Each row is a point on a landscape with many valleys, with its height.
A ball rolls from a point to the lowest of its 5 nearest points, and stops where none of them is lower. Distance is the straight distance between rows; heights are no part of it.
bis: [ 96  82 110 181 172  89 166 167  97  87 182 114 184 136 149 185 135  81
 146 114]  height 414
Fudi: [167 190  73  74 175  63 127 105 139 133 158 117 173  97  99 171  96 123
 132 168]  height 564
taz: [179 172  82  72 159  71 130 115 146 116 140 125 148  91 108 141  78 156
 124 162]  height 606
lov: [143 174  76  94 184  63 136 100 147 137 171 128 173 115 112 155 100 119
 121 149]  height 553
ridak: [145 106 147 104  67 131 116 157 127 141  59 143 139  77  94  65 121 159
  89 169]  height 500
Mup: [157 164  84  92 174  76 135 112 160 125 160 131 154 105 109 135  83 140
 129 149]  height 585
fen: [120 126 161 105  72 173 105 129 122 167  95 114  90 151 153 126 147 145
 143 101]  height 203
Kon: [182 158 102  79 143  79 129 119 144 114 130 137 127  99 104 113  76 159
 113 154]  height 591
tese: [126  76 163  91  57 156 103 157 116 164  64 130 137  88 109  58 140 168
 109 149]  height 774
muv: [112 135 119 141 175 125 149 115 133 107 174 125 118 140 120 144 119 104
 137 140]  height 421
lepap: [102  92 132 186 161 123 146 146  94  86 183 142 152 156 147 159 156  85
 138 129]  height 305
sudez: [147 157  91  93 160  94 129 110 164 127 170 123 131 117 112 137  92 142
 122 149]  height 664
menav: [108 143 102 149 183 104 142 110 147 110 173 124 132 135 115 151 127 108
 126 145]  height 584
mem: [ 98 111  98 188 177  76 183 173  97  88 149  94 209 122 136 182 124  66
 141 106]  height 412
nateg: [ 87 109  99 180 182  89 172 162 114  98 165 110 191 130 132 163 144  64
 136 131]  height 390
Tuz: [128 128 143 116  91 161 115 141 133 146  90 129  87 140 135 113 116 145
 144 113]  height 229
munu: [ 83 140 103 161 188  91 148 114 128 112 175 111 176 133 115 165 130  74
 135 137]  height 419
sepi: [ 93 106 115 182 180  95 156 146 107 104 183 110 186 142 139 159 144  75
 140 125]  height 383
lotu: [128 114 169 112  82 190  95 118 123 164  99 135  85 157 149 126 154 146
 165  71]  height 241
zegi: [ 79  98 182 130  82 175  83 111  98 142 133 138  92 186 191 148 194 133
 131  67]  height 631
dires: [ 95  87 125 193 167 111 143 143 106  89 182 113 164 157 139 150 141  82
 142 120]  height 355
Vam: [108 103 153 184 144 157 140 141  87  93 165 157 120 182 157 157 174  97
 128 100]  height 244
sivi: [ 97 106 124 181 182 120 143 131 122  87 181 121 165 155 129 150 146  89
 141 123]  height 346
giriz: [182 153  93  86 150  71 131 117 166 112 139 131 134  95 110 120  80 157
 138 153]  height 607
Filu: [101  88 134 201 159 143 140 135  90  87 167 146 132 169 152 156 169  82
 140 110]  height 264
sino: [153 143 123 116  98 133 137 139 138 121  86 126  96 100 110  90 107 159
 106 142]  height 428
vini: [159 130 145 114  85 117 127 142 136 131  71 140 121  73  99  72 111 171
  95 149]  height 442
relup: [108 111 183 117  74 175  79 118 104 140 124 133  90 179 174 152 175 134
 144  72]  height 524
tef: [ 87 108 160 147  86 178  90 111  89 135 150 154  95 186 175 162 193 113
 140  75]  height 879
zik: [171 137 133 110  83 117 126 139 135 119  83 132 115  85 105  75 103 166
 105 145]  height 441
tesi: [113 123 168 114  81 185  81 113 118 160  98 137  82 165 164 142 158 137
 146  81]  height 375
kidu: [ 95 102 112 194 180  82 171 178 103  80 164 102 200 128 147 169 146  64
 143 114]  height 407
dur: [178 148 112 105 119 100 120 119 154 117 120 133 112 109 111  92  85 155
 116 149]  height 443
Tepar: [123 134 130 144 138 161 123 102 124 121 139 140  92 158 138 136 138 110
 142 115]  height 245
ludir: [145 129 152 105  82 161 129 144 136 146  70 123 110 104 128  90 123 162
 122 131]  height 279
Pinof: [137 115 178 108  69 171  99 148 133 159  75 118 119 110 131  88 128 163
 145 126]  height 219
tiv: [132  71 178  99  55 169 105 159 130 169  81 135 132  95 124  65 128 171
 140 138]  height 409
vuzi: [120 125 137 139 134 177 120 111 124 132 138 138  91 159 149 132 152 121
 122 110]  height 250
Deni: [132  76 178  90  57 170 108 147 124 165  65 139 143  85 116  59 137 178
 135 155]  height 543
sodol: [ 87 140  90 173 192  79 159 130 115 103 167 112 195 122 128 172 129  69
 135 135]  height 410
Nel: [126 141 149 137 110 164 121 113 126 141 101 130  79 162 143 141 135 123
 128  99]  height 308
veko: [110 113 160 136  82 184  95 120  94 145 113 139  84 184 166 144 176 126
 131  79]  height 878
Lefon: [169 133 129 105  98 102 142 116 149 135  97 130 115  87 120  86  96 164
 111 156]  height 437
gev: [114 160  86 122 185  88 131  93 156 124 180 125 149 129 118 145 108 112
 127 150]  height 720
libez: [107  88 146 179 153 147 141 142  93  84 173 139 135 178 151 146 166  81
 145 117]  height 272
zupa: [135 149  91 135 165 109 133  94 159 121 147 123 123 138 121 132 121 124
 123 145]  height 221
kaz: [146 170  86 110 185  72 126 105 138 129 159 123 149 111 104 148 100 124
 116 150]  height 588
diro: [128 135 156 137 100 190 103 117 125 133 102 134  76 168 150 139 143 130
 143 100]  height 388
Pemob: [120  91 154  99  52 152 122 151 133 161  64 130 149  80  94  67 133 168
  91 167]  height 636
tivi: [154 121 150 120  74 145 124 140 133 150  59 122 110  88 107  78 114 171
 120 134]  height 371
doz: [153 131 139 123 100 161 126 127 143 149  92 115  93 138 123 109 114 151
 130 109]  height 261
mopo: [142 105 158 107  65 143 122 154 119 155  69 135 130  89 103  65 132 167
 116 150]  height 496
molo: [ 99 124 119 147 179 119 146 123 129 102 176 125 146 150 129 145 121 103
 138 132]  height 392
gop: [ 95 116 168 125  87 175  91 124 102 152 116 122  92 170 165 142 171 131
 149  86]  height 685
Pup: [151 111 172 105  69 148 115 158 135 157  74 116 114  92 119  74 122 159
 120 137]  height 370
mudav: [115  75 173  84  50 165 105 151 127 158  75 150 157  81 103  43 143 165
  91 171]  height 852
rema: [ 89 139  81 191 189  58 174 160 103  88 154 101 214 113 130 194 134  64
 120 114]  height 462
fosi: [101 143  83 159 204  61 163 136 114 114 160 116 212 108 125 189 131  79
 121 134]  height 463
bes: [110 121 148 124 115 178  93 111 104 139 127 148  85 176 152 158 163 125
 128  97]  height 621
Vub: [171 201  58  79 187  60 129  97 142 130 154 125 181  83 100 180  96 127
 122 169]  height 567
bod: [116 114 178 108  78 177  83 126 124 172 102 117  93 163 165 126 149 150
 148  74]  height 287
zov: [151 143 115 118 116 117 138 115 157 121 116 122  91 124 128  93  91 155
 106 136]  height 418
Dure: [115 118 145 154 139 155 122 129 105 106 142 151 100 179 143 136 150 115
 122 112]  height 233
talat: [ 94 154  82 164 197  81 151 120 119 123 161 116 203 123 116 174 136  80
 124 141]  height 444
bomen: [152 126 133 123  96 155 128 133 138 161  84 123  92 102 124 106 122 152
 121 119]  height 131
div: [132 148 123 136 128 160 140 111 131 125 140 134  82 144 131 129 126 134
 137 119]  height 271
sosev: [123  73 178  88  63 152 112 147 127 167  64 137 135  82 108  46 136 166
 105 169]  height 836
lidu: [140 110 161 105  63 184  94 139 119 164  75 123  95 141 146 110 135 158
 151  95]  height 195
guk: [131 178  80 112 182  83 142 101 152 125 175 126 154 124 105 154 107 119
 127 152]  height 587
tid: [179 134 122 102 105  86 142 138 144 122  91 140 131  76  95  73  94 156
 107 165]  height 447
kemu: [140 140 130 127 125 151 133 125 141 126 123 134  84 135 128 121 127 145
 132 126]  height 324
pefur: [150 155 108 117 154 117 143 107 169 112 161 128 102 125 122 132 100 134
 133 141]  height 724
dolek: [103 106 147 164 135 170 128 128  92  99 149 149 102 181 151 139 164  98
 130 104]  height 235
Lok: [157 138 128 119  93 122 132 141 152 138  84 125  97 107 116  90 108 162
 113 152]  height 420
Fubob: [168 139 122 105 116  98 138 120 153 123 123 133 108  93 112  94  95 163
 113 152]  height 440
gup: [163 141 114 111 124 123 135 122 146 130 119 137  98 124 115 103  89 149
 126 134]  height 416
tive: [130  82 178  93  48 170  97 141 127 179  76 124 132 100 135  75 138 169
 135 125]  height 252
fug: [143 156 102 101 141  98 141  99 163 124 150 122 101 118 116 119  88 145
 126 140]  height 605
Guvi: [117 167  86 128 201  73 147 109 143 119 166 129 186 120 112 165 125 103
 117 155]  height 535
Nakil: [101 118 102 161 179 123 137 116 139 103 178 140 129 158 138 132 134 100
 131 138]  height 406
gubiv: [100 103 121 170 171 127 143 134 118  88 181 135 123 164 138 144 145  88
 129 128]  height 349
Zama: [142 143 109 136 149 125 131 110 146 122 151 125  94 147 114 127  97 131
 132 142]  height 670
Bogu: [104 111  84 193 176  66 193 180 108  77 139  88 206 110 153 198 126  64
 145 108]  height 433
nela: [113 126 122 140 155 142 140 119 131 114 149 141 106 164 133 141 129 119
 124 131]  height 254
povo: [141 113 158 105  68 172 105 140 138 157  87 112 101 115 127  89 132 156
 129 110]  height 218
tus: [113 121 144 173 149 155 132 124 114 105 160 146 103 171 129 143 147 115
 125 119]  height 228
nives: [135 127 157 112  69 162 108 153 134 155  68 122  99 109 126  97 122 148
 128 123]  height 234
mab: [156 143 133 121 119 134 138 126 154 136 109 125  94 121 117 105 107 150
 129 137]  height 387
mune: [107 171  81 135 203  72 151 110 131 128 176 124 180 120 107 177 134  88
 130 142]  height 490
fufa: [ 87 109 116 179 201  99 154 130 117 102 174 112 180 132 124 168 137  78
 131 142]  height 391
Laz: [ 99  83 121 190 174 105 150 173 100  84 172 110 180 151 142 160 147  65
 138 116]  height 413
kud: [128 138 129 142 122 167 123 119 119 127 115 137  75 162 138 138 136 136
 131 112]  height 273
gotuv: [116 105 192 104  68 182  71 107 116 164 122 125  86 165 167 139 166 142
 146  69]  height 385
vitig: [179 188  66  67 159  70 127 110 138 134 139 117 173  83  91 154  80 143
 121 167]  height 581
Sib: [116 182  71 128 210  63 143 105 135 122 170 131 189 108 109 179 130  94
 121 151]  height 519
Kunid: [124 113 190  95  63 169  84 129 122 181  94 127 105 145 154 108 144 156
 158  95]  height 171
vun: [136 138 133 127 109 156 122 123 130 135 108 126  81 156 135 129 127 138
 117 108]  height 315
Gog: [160 160 100 106 142  97 138 111 155 116 139 124 123 105 116 118  82 142
 117 147]  height 525
ruza: [126 141 121 145 169 126 138 109 151 113 175 135 109 155 127 143 124 111
 140 126]  height 365
beb: [148 206  50  94 202  73 138 101 138 128 148 128 184  93 100 174 113 114
 130 151]  height 547
feva: [101 113 153 152 104 170 112 111  90 122 142 150  93 179 171 163 183 114
 132  97]  height 545
kifo: [ 99  98 155 166 118 160 127 117  74 106 149 160 103 181 160 164 191  94
 122  83]  height 352
rafev: [130 180  62 109 193  73 131  97 143 131 176 126 176 110 109 168 113 117
 122 152]  height 540
liku: [141 127 156 109  77 173 109 138 124 156  85 122  95 131 128 101 128 152
 137 107]  height 205
Keve: [167 155 121 112 123 102 142 120 167 117 114 129 101 100 114  95  92 158
 114 145]  height 439
rofe: [128 100 175  99  69 183 112 149 136 165  66 126 121 111 137 100 129 165
 141 114]  height 206
pud: [150 126 134 110  74 129 128 152 139 136  66 127 115  80 103  72 106 159
 105 142]  height 429
nolar: [131  92 174  97  57 156 111 157 121 164  60 127 130  80 113  64 127 169
 115 145]  height 682

Where does a ball stop that starts at each point below?
sudez => bomen
zegi => Kunid
fug => bomen
giriz => bomen
Kon => bomen
nateg => tus
relup => Kunid

Call two points neighbours if one is among the 5 nearest of the other. Go from one point of each pair to the other, from neighbour to neighbour, staying as low as possible. Name the highest point that can't be avoided.
tus / zupa => ruza
bomen / Kunid => liku
tus / bomen => vun
